Points on a hilly landscape, in no order, each with its height.
A ball rolls from a point to the lowest of its 3 nearest points, and stops where none of them is lower. Distance is the straight distance between rows; heights are no part of it.
J45 (h 2.67): [ 22 -36 -35 -52   4  -4 -20 -24   3]
J548 (h 1.43): [ 41 -27 -21 -33  -5 -11 -23 -51   1]
J852 (h 4.04): [ 30 -11  48 -19   6  17   9 -60 -25]
J67 (h 3.97): [ 50   0  32   3  -5  13   7 -76 -15]
J220 (h 3.83): [-18 -41  35 -70  26  20 -19  20 -31]
J356 (h 3.08): [ 14 -48 -36 -61   4  -5 -20 -14  -1]
J370 (h 2.76): [-19 -27  47 -44  20  19  -9  11 -25]
J978 (h 0.69): [  2  -3 -53   6 -15 -44 -10   0   5]
J428 (h 1.76): [ 19  29  19  46  -5   8  19 -48   0]
J886 (h 4.07): [-19  -6  11 -12  11  28   0  23  -2]
J550 (h 6.17): [ -9  14 -56  30 -16 -54   0  24   3]
J351 (h 6.47): [-13 -14 -67 -17   0 -29  -9  27   6]
J614 (h 1.53): [ -1 -34 105 -18  17   1   5 -21 -36]
J675 (h 1.34): [  9  -8 114   0  11   4   8 -49 -34]
J993 (h 6.86): [ -7  36 -41  48 -23 -59   1   2   8]
J641 (h 3.49): [ 39  -1  -7   9  -7  -2   1 -60   2]
J121 (h 6.19): [ -2  -4 -19  -5  10   7  -1  -2   1]
J971 (h 5.60): [-29  19   5  19  -6  20  13  69  31]
J462 (h 4.57): [-21  25 -26  35  -6  -3  10  38  20]
J202 (h 3.60): [ -1  32 -22  49 -20 -19  11 -13   8]
J673 (h 6.11): [-42   3 -37   1  -5   9  12  75  15]
J65 (h 3.93): [ 10  11 -39  19  -7 -23  -8 -18   9]
J653 (h 2.10): [  4  45  19  58  -7  15  24 -13  14]
J374 (h 6.14): [-40  -3  12 -15  16  28   1  72  14]
J985 (h 5.57): [-15 -24  -6 -41  20  13  -9  13  -1]
J710 (h 1.64): [ 21  18 -25  41 -16 -30  -2 -41   3]
J666 (h 1.63): [  6  32  45  29   2  28  18 -17   1]
J502 (h 6.82): [-26  -8 -40 -13   2   0   5  44   7]
J562 (h 1.17): [  6   6  77   7  11  20  10 -27 -26]
J142 (h 2.81): [ 30  -7 -29  -5 -13 -17 -11 -43   2]
J459 (h 3.88): [ 13   4  14   0   2  16  -1 -32  -5]
J390 (h 3.77): [ 39 -11  10 -16   3  15  -2 -51 -10]
J420 (h 5.62): [-11 -13 -77  -6 -14 -55  -7  33   4]
J840 (h 3.35): [  7 -24 -63 -36  -7 -23 -25  -8   6]
J105 (h 3.02): [-6 27 -4 30 -2 17  4  7  8]
J956 (h 4.43): [ 14 -15   5 -35  12  16  -7 -30 -10]
J630 (h 1.15): [  2 -21  58 -37  18  21 -10 -12 -29]
J736 (h 2.22): [-17  38  12  40 -10  17  15  21  19]
J27 (h 0.93): [ -9   3  71  -1  15  26  -4  -3 -14]
J947 (h 1.23): [-8 35 59 50  2 33 21 42 25]
J518 (h 2.18): [-14  11  39   0  16  34   5  28   8]
J867 (h 1.36): [-19  23  46  27   1  34  12  36  18]
J472 (h 5.82): [ -6  22 -44  31 -16 -46  -1   8   8]
J631 (h 0.89): [ 24 -27 -43 -25 -13 -21 -24 -31   7]
J976 (h 1.44): [ 1 37 82 45  4 34 23  4  5]
J489 (h 6.18): [-13 -25 -43 -37   4   7  -8  24  -1]
J445 (h 6.56): [-40   5 -50  20 -11 -14  17  81  23]
J578 (h 6.66): [-13  -2 -75   5 -24 -83 -13  54  -5]
J527 (h 5.14): [ 11 -33  -5 -50  15  17  -7 -16 -14]

Where does a ball stop that starts at each point below?
J459 => J631
J67 => J631
J993 => J710
J428 => J947
J374 => J27
J527 => J631
J105 => J947
J489 => J27
J220 => J27
J736 => J947

Call two points neighbours if one is among the 3 nearest of the other. Go from one point of each pair to the other, from neighbour to neighbour, staying as low as possible. Name the highest point that can't be avoided.
J978, J710 => J65
J947, J631 => J459
J947, J27 => J666
